A landscape with many peaks, sampled at points; each row gives a point and its height.
From any point a climber takes the steepest step (rise divided by distance) to one of its 2 nearest points. It stops when none of these is higher. Distance is the straight distance between rows; heights are no part of it.
kofo height 768: [ -8 -15 -11   0   9 -10  -6 -13  -2 -10  -1  11 -17  -5  11  -9 -10   3
  -4  14  13 -11   1   0  -7 -25  -7  -7  -4   5  -9   8]
lup height 153: [ 15   4  -4 -12  -8  13  -1  -9  -2 -12   6   3  26  -8 -17   1  -5  15
  -2   2   2   7 -12   3 -13  21  -9   6  -9  17   2 -24]
Nitok height 348: [  4   7  20  16 -19   9   6  -8 -26   2   1  -3  27  11 -10   2 -21   4
  13 -15  -9   3 -13  -8   7  32  -5  10  -9   4 -12 -14]
vame height 656: [ -2   4  15 -16  -4 -15 -20  -2  -3  -7  -2  16 -30 -13   0  -2  -3   7
  -6  13  21  -4 -13  -4   5 -31 -16   3  23  -6   5   0]
napi height 391: [ -2  -1  16  -7  10   2 -18  10  13 -22  -9   1  -9   0  15 -15  13  -4
  -7  15  12   2   9   6  -2 -10   1 -25   6 -15   7  -6]
kobam height 369: [  7   0   5 -23   8  -3 -13  17  29 -14  -4  -3  -2   0  11  -9  18 -11
 -16  16   9   7   3   2   1  -8   8 -11   2  -8   8  -8]
Dagi height 396: [-29   1  -2   0   7 -15   0   4 -12  19  13  26 -13 -16  -5   5  19   8
  -1 -11 -19   0   7 -12  -6 -31   6  15  13  -3  16  18]
legob height 363: [ 21  16 -29   1  -3  -2   2  -9  -1 -11  -3  -2  21  -9  -7   9   1  29
 -18  12  -8  12  -9 -19  -9  10   5   7  -3   7 -20 -17]
Vin height 721: [  1   1   2   6  12  21   1 -14 -15   0  -7  -3  11  -1   0  10 -24 -20
 -10   3   3   0 -11   7   1  10  10 -13 -14  13 -21  -7]
Punir height 592: [ -7  10   6 -14  -8 -20 -20   1   3  -4  -6   8 -21  -4   3  -6  18   3
  -2  11  11   3  -8 -20  -2 -27  -7  -3  28 -19   3  -6]
tafim height 774: [ -2  -5 -25  -8  13 -22   0   0  10   9  -1   6 -30 -14   5  -2  -2   8
  -1   9 -11 -21  24   8  -3 -30   3  14  -3   2   3  27]
mirem height 324: [ 23  14 -16  -3   7 -12   9   2  -6 -15  -3   4  20 -19  -1  10   6  34
 -14  14 -16  19  -4  -9  -9  15  15  16  -6   9 -27 -16]
muve height 199: [ 22  -6 -18 -23   6   8  -6 -14   4 -20   4 -13  13  -8  -5  -8 -23  -6
 -12  -1  17  -4   3  -9   7  16  -4  -7 -11  23  -6 -15]
gepa height 235: [  7 -18  -8  -4  -3   1  -3  -5  -4  -6  -1  -5 -10   6  -3 -14 -29   0
  19 -10   6 -31   7  -2  17   5 -17   0 -10  11  -3   4]
zisur height 298: [  4 -10 -17   7  -7   0   1   4  -1  11   2 -14 -16  16   5 -17  -2  -1
  23 -18   9  -3  10  -7  19  10 -13  12   0  -2  19   3]
Buzu height 550: [ 12   3  30   5  -8   5  -2   7  -4  -6   2   6  17  -9 -11   3  -3   0
   3   2  15  -1 -16  10   0  18 -14   5  10   3   2  -5]
buved height 535: [-14  -6  -4   6  13  12  15 -15   2   9   5  -3  16  -4  -4  11 -23   2
  19 -11 -25   1   4  -3  -8  -5  18  17 -25  14 -38   1]
modad height 512: [ 19  -3   6 -13   4  30  -3   3  -4 -20   4  -5  15  -3   3  -2  -5  -7
  -6   2  15 -14   2  16   9  26   8 -27 -12  11  14 -14]
gez height 566: [-15 -17  -1   8  -1  15   6 -15  -3  13   6   1   8   6 -14  14 -18   4
  27  -7 -16 -10  10   2 -10 -14   8  16 -11   8 -25   9]
gel height 524: [-11  11   4 -15 -11 -22 -12  10  11 -16 -10  -5 -13   1  -1  -9  36  -6
  -9   5   3   4   0 -31  -1 -18   6  -7  21 -34  12 -18]
luva height 506: [  1   0  20   6 -13   1  -6   0 -12  -6   1  -4  -2   5  -6  -2 -13  -2
   0   6  26  -2 -13   4   4  13 -20  -5   9   0   1  -4]
Nin height 25: [  9  -7 -38   1   6 -20   6  10  29  11  -3  -1  -4   0  15   6  14  -3
 -18  12 -13  17  16   5   3  -4  15   0 -13   8   2  26]
Metot height 366: [-20   6 -17   0  -5 -16   2  -2   0  22  10   9 -23  -4  -5   6  16  16
  -2   5  -9  -5   9  -7  -7 -34   4  25  12  -3   7  11]
Bilat height 648: [ 11   5  -4   8   8  27   1  -5 -28  -3  -2  -5  13  11   5   5 -14 -22
  -3  -7  -3  -4  -2  13   4  19  16 -25 -18   5 -10  -7]
peto height 320: [-13  -3   1   2 -15  -2  -1 -15  -4  23  11   0 -11   8 -17  21 -12  14
   6   3  -8 -13  13   2   1 -27  -6  43   4   0 -11  -6]
Zapom height 639: [-22   1   5   8   0  22   5 -14  -7   9  -8 -11 -10   9 -12  15 -31 -20
   9   2   0 -22   2  -4   1   0   0   1 -10  10 -39   2]
buto height 519: [ -8  20  23  16  10   7  -5 -11 -15 -13 -14 -10   0  13  13   6   6   6
 -21   2  11  17 -14   2 -23  -5   3 -30   1 -16  -1  -9]
Berof height 501: [ -8   1 -21  -3  13  13  12 -14  -5  17   1 -11  15  -4  -8  12 -27  -9
   6  -6 -14   8  -4 -10  -1   1  19  11 -25  18 -30  -8]
nud height 439: [ 11  -2   6  -4  12  -3  -6 -11  10 -17  -4   6   3 -19  -1  -4 -13  10
 -26  22  11   6 -22  -8 -12  -8  -5   7   6   5 -28 -14]
Mef height 260: [ 11  -8 -18  -7 -13  -7  -3   3   1   6   6  -6 -10  10   0 -17 -16   6
  28 -16   5 -18  10  -4  22   4 -21  14  -4   5  11   4]
lodid height 600: [  2   0  30   0 -10   0   0  12  -8   3   6  20   8 -15 -20   1   3   3
  13 -10  11   0 -13  11   2   2 -15  17  15  -5   7   6]
gire height 312: [  2  19  28  -4 -15   8  -4  -5   8 -19   6 -15   2  13   6   3   8  18
  -4   4  14   6 -14   1 -19  10  -2 -28  10 -14   9 -27]
bezom height 454: [ 20  15 -26 -12   6  14 -10  -5  -6 -10  -3 -16  -4  19  14   5  -5  21
 -22   5   6  15   0 -13 -17   8  20 -24 -12 -19   5 -21]
lutas height 464: [-12   4  11  18  -1  -1  -9 -12 -16 -15  -9  -9 -19  19  14  -8   5   5
  -9  -3  16   9  -4  -5 -11 -10 -14 -27  12 -13   1   2]
tozu height 359: [  4  -8  11  -6   2   0   2  15   1   4   6   0 -25 -10 -14   0  -8 -18
  23 -23   1 -11   5   9  22  -4  -3   9   8   2  27  27]
Kiz height 485: [-25   6  -1 -15  -7 -24 -14  17   9 -14  -8  -6  -4  -4   1  -5  48 -13
 -10   7  -6  -1   1 -36  -5 -10  11 -13   7 -38   9 -13]
Tik height 544: [ -9   1   1 -20  16 -11 -15  16  20 -20  -9  23  -8 -21   8 -19  28  -7
  -8 -14 -10  -9  22   8  -6  -6   9 -17  -2 -15  19  16]
mapi height 451: [ -4   7 -31  10  10   4   6 -15 -10  21   4  -6   6   9  13   7 -14   0
  -2  -2 -14   9  -3  -8 -12  -2  15   5 -26   9 -10  -7]
Dotob height 495: [  3 -22 -14 -10   0   7   9  -7   9   8  16 -18   6  -5 -10   2 -29 -16
  18 -11  -5 -14   9   4   4   8   3  -1 -15  20 -10  16]
lolu height 478: [ 13  -5 -22  -5  12  -5 -16  -4  12 -16 -11  14   3  -1  29 -26   7   9
  -8   0  -5 -11  13  10  -3  -5  -6 -13  -7  -4   1   3]
Natos height 403: [ 15   0  13  -8 -17   5  -3  19   5  10  10 -10   5   2 -12  -3   3 -15
  11  -9  26   3  -6   4  19  27 -16   6  -1  -1  20   2]
Gidak height 415: [-16  -7  10  14   8   1   6   2   2   7 -16 -16 -42  12   9  -1  -6 -15
  -6  11  27  -9  -2   4  20  -5  -3   2  13  -2   2   8]
bala height 509: [ 14  17 -11 -13  -7  -1   1   3  27 -10   0   7   7   0   6  15  14  19
 -27  31 -17   5   9 -10 -13 -10  21 -33   1 -15  -4 -26]
lur height 288: [ -2  20  26   6 -15  -1  -2  -3   0  -6  -4 -20   1  16   1   6  14  13
  -1  -6  22  20 -20  -6  -6  14 -14 -10  15 -19   8 -21]
zom height 313: [ -9  -3  13  17 -13   7   0   0 -27   3  -4   0 -22  28   1  -4  -5 -16
   9  -6   2  -8   0   7  13   4  -6 -11  20   1   5  13]
Vufig height 813: [  2  -1 -27  -7 -15 -17 -11 -15 -12 -11   9  22  12  -4  -5  -8  -1  18
  10   8 -11 -10   6 -12 -14 -10 -20   0  -5   6  -4  11]
Dopo height 470: [  5   4  15  11  -9   3  -6 -10  -5  -6  -3 -15  -9  14   7   3 -21  -4
 -14   4  31  -3 -16  -5   8  22 -16 -12   8  -6  -5  -2]
tikiv height 339: [ 27   5 -21 -21 -20 -19  -9   9  20   0   9  -6   4  -6  -6  -4   6   4
   1  10  16   1  -1  -8   7  13 -13  10  -2   4   5   4]
Vun height 450: [  9  -7   1   6  10  -5   8  -7  -3   4   2   2  18  -8   2   5 -12   0
   4  -2  -8   9  -9  -4  -9   9   2  21  -8  11 -17  -5]
riv height 575: [ 15   2  -9  -3   6  30   7   2 -21  -8   1   0  20   4   0   8  -8  -7
  -8  -5   3  -3   0  13   1  21  22 -25 -19   8  11 -18]
kisi height 435: [ 16 -18   5  -7   9  -1  11   8  12  16   9 -14  11 -11  -5   6 -13 -30
  -4  -4  17   0  -3   9  12  18   7   4 -12  19   3  12]
fosa height 249: [-22   4  14  27 -16   4   7 -12 -30  15   0   7  -1  24  -2   8  -3  13
  18 -10 -12   4   1  -6  -4 -10  -7   4   4  -5   1   0]
gukiv height 735: [  4  -2  -3   1   1 -18  11  10   8  21   7  14  14 -14  -5   1  16   0
   6  -6 -17   7   1   4 -17  -9  10  19   6  -3   5  23]
vemen height 106: [  4   1 -14 -17   0  -3 -17  12  33 -10 -25   0  -2   0   5 -27  30  -5
  -2 -18 -14  -9   3  -6   9  -6  -6  -4  -1 -20  22  -3]
nupam height 436: [ -4   2  12  17   2  -2   1  -3   2  -4 -14 -24 -32  22  18  -7 -13  -8
 -11   7  32  -7 -10  -2  17   9  -9  -8   7  -6   1   2]
vibu height 672: [-13   5   3   2   7  26  13 -12 -11   7 -11 -12   0  -1  -3  18 -33 -26
  -3  -1  -4 -12 -12   1  10   6   7 -11 -13  16 -38   4]
Bir height 121: [ -6  -6  -5 -14   4   3 -18  17  21 -15 -33 -12  -9   4   9 -25  27  -7
  -3 -13  -9  -7  -6  -9  16  -8  -7  -5   4 -29  21 -12]
Zovor height 489: [ 19  13 -14 -19 -10   2   3   3  28 -12   7  10  19 -16  -8  11  14  26
 -21  36 -12  -4  -2  -1 -10  -4  15 -19   0  -1  -7 -22]
ludo height 487: [ 16  15  12   7   9 -18  -1  -2   2 -12 -10   2   3 -12  17   7   9  31
 -18  19  -2  17 -11 -19 -20  -3  10   4   5 -12 -33 -16]
mupav height 198: [-18  -8  -4  12   0   4   6   7 -10   6   3  -5  -3   8   4  -9  24 -16
   5  -7  -2  14   4  -3   6   2  -8  -5   6  -7  24   9]
lin height 144: [-10 -10   0   3   8   3 -10  14  10  -6 -22 -21 -20  12  14 -25  17  -9
  -2  -8   8   2  -5  -7  21   0  -9  -5   6 -17  18  -6]
fulal height 523: [  9  -4 -30  -1  -2 -11 -10 -15   3 -11  -9   4   2   9  23 -24   0  13
   7  -5  -6 -12  17  -5  -4  -1 -15  -9  -9   2   4   4]
Gakor height 354: [-14  11  -1  16   8   4   5   1 -13  16  -4   4  20   8  21   0  27   0
  -3 -10 -15  30   2  -3 -18   7   9   3  -2  -3   7  -7]
Pigel height 301: [-15  -8  20  11  11   8  21  15   1  30   5  -8 -20   2 -18  19   4 -21
  10  -7   1  -1   4  22   8 -19  15  24  14  -3   4  23]
kapab height 263: [  9  15  -4   2  -3   0  -3 -15 -16   2  -2 -18  14   5   2   8 -17  19
  -8 -11   1  15 -21 -16  -9  27   2  11 -12   3 -11 -28]
kise height 691: [  9   3 -18 -13 -16  -6 -13  -7  -5 -17  18  15  23  -5  -2  -8   5  10
   9   1 -13  -8  12   4 -18   7 -11  -8 -11   9   7   0]
gapi height 274: [-19  -9  11  16  16 -11  28   9   1  31   6   0  -7  -1   5  11  15   1
  12  -6  -5  16   2   1  -5  -9  13  36   8  -7  -6   5]
kizop height 60: [ -7   2 -31  -9  -3 -16 -10  11   8   5  -5  -1 -15  -1   8 -21  29  10
   6 -13 -15   3  18 -22  12  -5  -4   7   4 -16  20  14]
tapi height 306: [  2   5   3  12 -15   1   1 -17 -15   0   2  -9  18  15  -6   3 -24  12
   5 -15  -4  10 -16 -13  -8  20 -12   8 -16   1  -6 -21]
vifam height 811: [-14 -11  24   3  -5  -5   8 -16  -7  -7  -2   9 -11  -7 -25   7 -32   8
   2   7   9 -15 -18  -2  14  -5 -17  24  15  11 -15  -9]
nema height 286: [-10 -12  16  20  18   1  24   9   8  29   6  -4  -2  -4   0   9   4 -12
  13 -12  -4  10   0  17  -2  -8  11  27   4   3  -8  13]
zefa height 585: [ 16   6 -20  -9  -3  11  -9   5   9  -3   0  -7   9  10  15   4  12  10
 -11   3  -1  13  14   1   1  17  10  -9 -11   2  21 -15]
tife height 267: [-15   2  19  27 -14  11   8 -12 -27   8  -3   9   3  22  -3   9 -20   3
  19  -4 -13  -3 -10  -2   1   0   1   0   0  -3 -17   1]
vete height 178: [ 22   3  -9 -19   4  22   3 -10  -5 -17   2  -4  19  -7 -20   5 -23   1
 -18  -2  13  -2  -6  -9  -2  22   4  -9  -6  21   0 -27]
robi height 292: [ -3  -2  26   8 -21  11   8  -4 -18   8   3   4 -13  29  -9   6 -19 -19
   7   2   1 -21 -13   6  12  18  -5   5  18   3  -8  15]
Barep height 13: [-15  -8 -11   4  11  -5   4  11  17  13  -7 -17 -10  10  17  -2  19 -20
 -19   5   0  29   0  -1   6  -9  12   7  -7  -2   8  10]
puva height 418: [-14  -2  10   4  13  -8 -16  -1  -2 -19 -20  -7 -24   4  17 -19   9  -4
 -12   9  15   3   4  -4  -3 -19   0 -29  14 -19  -1  -1]
bepa height 458: [ 11   9   6  -2   2 -18  -9  -7  14 -14  -8   3   4 -13   3   0   2  13
 -22  28  10   8 -15 -14 -22 -15  -2  -2  13  -6 -30 -13]
karuf height 295: [ 20   5  -8  -7  11 -11  11   7  18 -12   2  13  32 -31  -2  15  12  33
 -13  21 -14  10   0   1  -5   5  11   6  -4   5 -19  -2]
taras height 390: [-27  -4   9   7   2   0   1   2  -9  12  -3  -5 -40   3  -4   2   3  -4
   0   5  13  -4   1   6  16 -24  -7  13  17  -1   9   6]
kek height 558: [ -1  20  27  24  16  10   4  -1 -13  -5 -15  -8   2   8  17   9   3   1
 -21   1  12  20 -19  10 -11   7  12 -13   2 -10  -9 -14]
topas height 96: [  2   8  -3  -8 -12  -1  -2  17  -1   9  18  12  15  -9 -12  -6  23  -3
  18 -21  -8   8   7   1  -7   7  -7   9   8  -5  32  11]
ror height 492: [-16  -9  -7  -8  19 -13  -9   6  -1  -7  -2  17 -20 -14   7 -13  21 -10
   0 -10 -10  -3  14  -1   5 -18   1  -5   4 -10  21  25]
pev height 19: [  3 -16 -21  -4  17  -5   1  12  26  12  -6 -13  -8  11  21   1  10 -20
 -20   7  -4  19  11   5   8  -7  15   3 -17   8   4  16]
begef height 751: [ -8  -9  29   2  -7 -10   3  -6  -9   7   3  12 -11  -9 -17   6 -20  17
   9   9   9  -9 -22  -2  10  -2 -16  32  16  -2  -7  -9]
Tedo height 395: [ 15  -2  19  -2  -6  16  12   0  -9   3   8  -3  36  -3 -20  10 -20  -5
  10 -19  -6   1 -10   6  11  35  -7   8  -1  15 -10 -12]
zusun height 736: [-11  -7  13  -1  -6  -2  12 -19  10   1  -4  -2   2  -9 -19   5 -36  -1
   1   0  13  -5 -14 -15  13  11 -15  28   5  18 -23  -9]
pakun height 717: [ 15 -10 -28  -4   9 -28  -2   7  25   0  -2   4 -12 -22   3  -3  -9  -2
   1   7 -10 -12  13  14  -2 -13   5   3  -8   3   1  37]
Tomeb height 26: [  8  16 -30  -8  -9 -17  -1  12  28   3   1   9  18 -14  -1  14  28  15
 -21  13 -13  19  20   2   5  -3  10 -21  -7 -11   5   5]
dilag height 681: [  5  -9 -19   0   8 -27  11   2  17  16   6  12   9 -23   2   7  -3   0
  -3   6 -19  -1   5  14 -22 -15  15   7  -2   7  -6  34]
Tibu height 680: [-14  -6   7  14   5   5  -6 -21 -24 -14  -6  22  11  -7   5   2 -17   2
   2   4 -10  -6  -8   3 -21 -16  -5 -10 -12   7 -17  -1]
nibi height 526: [ -2 -22  -1  -1  -6   9  10  -3   5  18  22 -10   6  -3 -21  10 -24 -13
  32 -13  -6 -14   8   5   2  -3   3   9  -1   7 -12  19]
zal height 282: [-19  -3  28  18 -20  14   6 -13 -20  16   0   5  -1  20 -21  20 -21  10
  19   4 -16 -18   1   4  15 -11   1  17  10  -3 -22   6]
mikal height 467: [ 19  -2   6 -12   5  11  -5  15  12 -20   1  -7   8  -1   6 -15   2  -8
   1  -3  14  -8   8  21  13  16   1 -17  -7   7  18  -4]
Dotil height 378: [ 13  -4   5 -10  13   2  -5  13   5  -4 -10   2 -27 -12  -6 -12   1 -11
  18 -24   2 -14   5   8  28  -9  -9   5   2   0  32  14]
tol height 417: [  0 -18   3  -3   6   3  16  11  23  28   8 -23  -2  -1  -2   9 -10 -33
   1  -5  14   0   1  13  18  11   9   8 -10  12   2  20]
deza height 530: [  6  26  -4   0  -2 -11  -4  -2  17  -9  -4   8  13  -3  14   9  22  23
 -24  23 -11   8   4 -11 -22 -14  12 -24   5 -19 -15 -24]
Naze height 394: [-12  14  -9  24  11   2   6  -7 -14  21  -6  -4  10  17  21   4   6   2
  -4 -11 -13  24  -5  -6 -14   3  15   3 -11  -2   2  -9]
piz height 365: [ 12   4  11 -10  12  20 -17   0  11 -29  -2  -8  -3   0  16 -14   0   8
 -14  16   7  -7   7   7  -8  -1   8 -36  -5  -9   4 -19]
pib height 722: [-12  -3 -13  -2 -11 -15 -10 -14 -19   4   7  31  10   4  -1  -4  -1  19
  10   3 -19 -10  11 -11 -19 -23 -13   0  -2   4   0  13]
fata height 619: [-22   5  23   6   7   4  22 -11 -10  -5 -12  -8  -2   3 -10  11 -45   0
   4  -5  -9   2 -15  -9  16  23   7  16  -8   5 -42 -15]
zup height 423: [  9  -6  -8  -1  17  -6   8 -15   7  -4  -4  -2   9 -18  -2   0 -15   1
 -17  14   6   9 -17  -9  -9   3   0  16  -1  18 -24  -7]
Zuba height 541: [ 10  17 -11  -6   9  14 -12 -14 -13 -15  -3  -6   7   0   8   5  -7  24
 -28   9   5  11 -14  -7 -31  -2  17 -20 -10 -12  -7 -22]
figur height 459: [ 27   4 -19 -26  -9   5  -8  -1  24 -25  11   0  12  -9  -4   5   2  18
 -17  24   1  -5  -1  -4  -6   2   9 -18  -2   8  -2 -18]
dubob height 445: [  9   1  16   6 -20   8   6  13  -7  11   6 -15   4  18  -5   1   0 -24
   2 -11  16  -1  -6   7  20  36 -10  -4   5   3  11   0]
basu height 283: [ 17  16  -4 -12  -1 -21   7  16  28  -6   3  20  31 -33  -3  12  22  26
 -12  17 -13   2   1   8 -11   4  10  -3   5  -3 -10   4]
Pudev height 356: [-37   0  22  26   8  11  16   4 -22  19  -5   7 -18   8  -6   9  12 -10
   5   1 -16  -3   2  13   6 -25  10   9  21   1  -5  10]
zolug height 668: [ -4  -6  40  13 -10  -8   5   7 -20   4   6  18   3  -1 -13   6  -9  13
  18  -6  -8   0 -12   9  15   6  -9  25  16  -8  -3   2]
repag height 486: [ 18  14 -29 -16  -2  20  -8  -4   5 -10   0   2   6  11  11   7   8  21
 -12   9  -4   2   5  -5 -18  11  18 -23 -14  -7  21 -24]
fik height 370: [-31  -1  24  18   8   2   4  -2 -17  13  -5   8 -29  -1  -6   7   5   0
  -6   5  -5  -3  -6  11   8 -26  -1  11  24   1   2   7]
pokub height 32: [  4  14 -35  -5 -10 -24  -2  13  26   6   2   4   4  -8   5   4  26   7
 -12  11  -7  15  14  -6   9  -4   1 -10  -3  -9   2  18]
Gela height 332: [-25  -6  12  20  -3  14  11   2 -27   7  -5   1 -24  24  -1  -7   3 -21
  10  -2  -9  -7   4  10  10  -8   6 -12  18  -1   3  18]
mupe height 362: [ 25   5   0 -16 -19  -6  -6  11  13   8  14  -5  10  -6 -15  -5   4  -4
   7  -4  21   8  -7  -2   3  23 -17  14  -3   7  13  -2]
guni height 402: [  6   3  15  22 -10  18  16  11  -9  18   6  -9  17  17  -6   3   7 -22
   5 -16  -2  11  -3  12  13  30  -3  -1   6   6  11   0]
bamo height 318: [  1   3   2   8  10   3   0   2  -4   9   8  18  26  -3   8   9  18  -3
   5 -10 -16  15   7  12 -24   5  10  -2  -8   5   6  -2]
vemo height 419: [ 28  10 -23 -15  -9  -4 -11  -7  11 -13   2 -11   8  -4   2   4  -2  16
 -23  21   7   6  -4 -12  -3   4   2  -8  -4   5 -12 -18]
Kima height 438: [-26  -3   4  -3  12   0   1   6 -17   6   7  10 -18 -20  -8   3  25 -10
   2 -17 -20   0   4  -5   7 -21   3   6  12  -7  30  21]
finit height 666: [ -1  -8   7  14  11   7   5  -1  -9   6  -2  -4  -6   4   8   4 -12 -25
  -1   8  10   1  -7  10  -1   0   3  -6 -10   8 -13   4]
maz height 347: [  5   5   7 -18  -8  -4 -11  19  26  -2  -5 -15  -4   8   5  -3  29  -8
 -12  14  10  22  -2  -7   2   0   8  -6   7 -12  14 -17]
Guzig height 340: [-10   1 -14   2 -11  -8   5  -6  -2  24  14  -4 -18   9  -8   8   2  10
  11   5  -2  -9   9  -4 -10 -23  -7  32   1   0   0   0]
lupi height 43: [ -4   8 -32  -2 -14 -19  -5   4   7   7   5   4  -8   4   6 -10  25   8
   2   2  -5  10   9 -17   1  -4  -7   1   3  -5  10  16]
Tuza height 424: [ 15  -2   8 -14   8   0 -10  21  13 -18  -7   0  -7 -10  -2 -17  11 -11
  10 -12  13  -7   4  15  15   3  -7  -6   1  -5  25  14]
Gurum height 300: [ -2  -8   7   7   8   4   3   6  -8   4   3  16  19  -3  -3  -1   4 -19
  13 -10 -10   7   8  22 -11  -1   7  -8  -3   7   6  14]
Tov height 622: [  3   9  -3   8  15  15  -5 -16 -22 -19  -7  12  19  -7   5  -1 -14  10
 -16   3  -9   4 -13   1 -27  -3   9 -13 -14   4 -15 -18]
bini height 350: [  2  -6  -4  15  -1   5  13  12   2  18  -3 -28 -17  26  10 -12  -5 -21
  13 -15   7  -5  12   0  31  17  -5   3  -5   2  13   7]
rir height 466: [ 14 -16  -6  -9  10  13   5  -3   1   3   9 -10  21  -9 -13   4 -20 -24
   7 -15   0  -6   4  10   4  17   1  -7 -11  21  -9   6]
vav height 663: [  5  -3   1  -4  -6 -22   4   6   2  10   8  23  10 -18  -6   2   8  18
   9   1 -10   4  -2  -6  -9  -8  -8  28   9  -3  -4   9]
mikor height 385: [  2 -16 -13  10  12   6  17  12  10  21   4 -22  -8  16  10  -8  -4 -29
   8 -14   5   4  17   7  26  14   8   1 -11   8   8  13]
Pana height 307: [  0  10  10   1 -14   0 -10   4   8  -5  -9 -23 -10  13   5  -2  18  -1
  -4   0  22  22  -6 -10   3  11  -8  -5  12 -15  14 -16]
Sigo height 299: [-19  -6  18   6 -14   7   4 -19  -8  10   1  -7   0  15 -28  20 -28  17
  13   4 -10 -18   2  -3  13 -11  -2  40   2  -3 -21 -10]
fuzog height 719: [ 23  -1 -28  -5   7   6  -6  -2   2   8   3 -10  10  14  15   4   2  -6
 -11   3   0  15  11  -2   3  17  13  -4 -22  10  10  -7]
famuv height 583: [  4  -3   6 -23   7  -6 -14  17  17 -26   8  23   5 -29   2 -13  11  -2
  -1  -5  -8 -17  20  24 -19  -3   7 -23  -8  -7  18  15]
tiv height 116: [  5  13  12  -7 -20   4   2  12   1   2  13  11  28  -5  -7  -1  19  16
  12 -11  -6   3  -4   6 -15  20  -7   4   2   3  24  -8]
gegu height 223: [-16  -4  10  22  -8   3   6   1 -18  16   5   5   2  13   1  -3  12  -7
  17 -15  -6  14   1  -2  -3  -1  -8   8  12  -5  11   2]
pipa height 612: [ -6   6  17  23   7  19   8   7 -16   3 -13  -1   1  11  13   4   4 -22
 -13   2   3  12 -12  17   0  12  11 -17   2   1  -3   2]
Sebef height 132: [ 14  10   8  -8 -14   5   4   4   3  -4  17   9  32  -8  -4   1  10  30
   8  -5 -12   4  -5   8 -15  22   0   6  -8  12  12 -21]
nupen height 169: [-25 -15 -11  13   5  -2   1   7  -2   1 -15 -20 -23  12  14 -20  21  -5
   4  -5   0   6   4 -11  16  -3  -2   0   3 -14  21   8]
zeleg height 833: [ -7 -13 -20  -2  15 -14  -2  -6   0   1  -7   3 -28  -3   7  -7 -10   6
   2  15   5 -28  19  12  -5 -31  -2  13  -8   6  -6   9]
Fek height 84: [ -1  -2 -13 -15   6  -6 -11  12  12  -9  -9   2 -13 -10   3 -18  32  -2
  13 -31 -19 -10  11 -15  14   1  -4   8   1 -21  32  13]
Remo height 377: [ 24   2 -19 -13 -10 -11 -15  -1  19  -4   4 -17  -4   6  10  -4   1   4
 -12  15  19   7  -1 -11   8   8  -7   0  -3   4  -6  -7]
Lovak height 399: [-11  -1  14  -1   4  -2   2  12 -16   6  11   9 -20 -15 -17   5   9 -10
  13 -20 -10   1   3   7  13 -21  -2  10  13  -3  30  22]
pibo height 669: [-24  -8 -10  13   7  -1   1 -10 -16   8   4  10 -15   9   9   2  -5  -7
  18   0 -10 -14  23   9  -9 -26   2  -8  -4   3  -2  13]
mibo height 605: [-18 -11  -6   7   2   9   6 -17  -1  10   2  -7 -11   7  -8  11 -26  -5
  12   3   4 -17  11  -5  -6 -11  -5  11 -11  11 -25  -2]
tafup height 714: [-18 -13   5   9   7   3  -2 -19 -22  -7   0  19  -4   0  -1  -2 -16  -5
   9   7  -4 -15   5   9 -10 -25  -3 -12  -5   8 -12  10]
rizuv height 337: [ 10  13  20  -3  -5  16 -13  -7   3 -31   1 -16  -5  12   8  -8  -8  14
 -11   4  20  -3  -6  -1 -10   9  -1 -37  -3 -10   4 -22]
Gilir height 606: [  2  11   5  -9 -13 -20  -2  11   3   1   3  24  15 -12   1   2  21  18
   2   7  -1   5  -4 -11 -16  -7  -9   8  10  -8  -1   0]
ket height 219: [ 18 -14  -8  -8   2   0  -8  -5  -1 -20   4  -3   5  -5  -2 -14 -23  -1
   6   2  15 -18   1  -2   8  10 -15  -4 -11  14  -7   1]
rufi height 591: [ -9  -6 -24   8   1  -7  -5 -13 -11  -2   2   5  -8  14  20 -16  -8   8
  18 -11 -13 -14  23  -2   0 -12  -7  -8 -10   5   4   2]
lalar height 715: [ -5  -8   7  -1   1  -8 -14 -10  -2 -13   0  15 -18  -3   1 -10 -11   6
  -4  16  22  -8  -7  -1  -6 -20 -14  -4  10  -4  -3   3]
raz height 618: [  7  -5  -7 -18   2   4 -10   3   4 -23  12  22  17 -17   3 -12   8   5
   3   0  -8 -10  15  19 -19   2  -1 -19 -10   2  11   6]
Zot height 434: [ 22 -12   2 -10  -4  14   8   0  -1  -1  12 -11  34  -8 -23   4 -12 -13
   9 -12   4  -7  -1  11   7  28  -7  -8  -7  22   4  -1]
Ravif height 674: [ -8  -2  20   1   4   1  17 -14  -2 -15  -9   5  12  -8 -20   1 -39  -7
   4  -7   0   5 -13  -5   9  16  -4  18   2  21 -33 -14]
dezi height 331: [  5  -1  22  -1  -4   5   6  11  -5  13   5   1 -24  -4 -19   9 -11 -23
  10  -7  17 -22 -13  14  28   2  -8   8  16   1   7  19]
zula height 564: [ -4  15   0  -1  -2 -15  -6   3   9   0  -4  24  15 -13  11  -2  29  16
 -14  14  -6   5   2  -9 -22 -16  -3 -11  12 -10 -11  -1]
Zagu height 314: [-11  -4  28  10  -1  13  18  15  -5  25   5   2 -20   3 -19  10   2 -30
  11  -9   3  -6  -7  21  18  -1   8  14  23   4   8  24]

Two climbers start at each pair of points below. Name the first point that both come to, or write never.
kizop, ror -> never
Punir, lutas -> never
gegu, zom -> never
rizuv, kobam -> napi
nema, mupav -> Kima
legob, ludo -> deza

Where does a climber stop that starts at each point below?
nud -> gukiv
mirem -> gukiv
Nin -> Kima
Kiz -> zeleg
nupen -> Kima
basu -> gukiv
tikiv -> gukiv
Mef -> Vin
gel -> zeleg
gire -> Vin
Gela -> vifam
tapi -> Vin
Dotob -> Vin
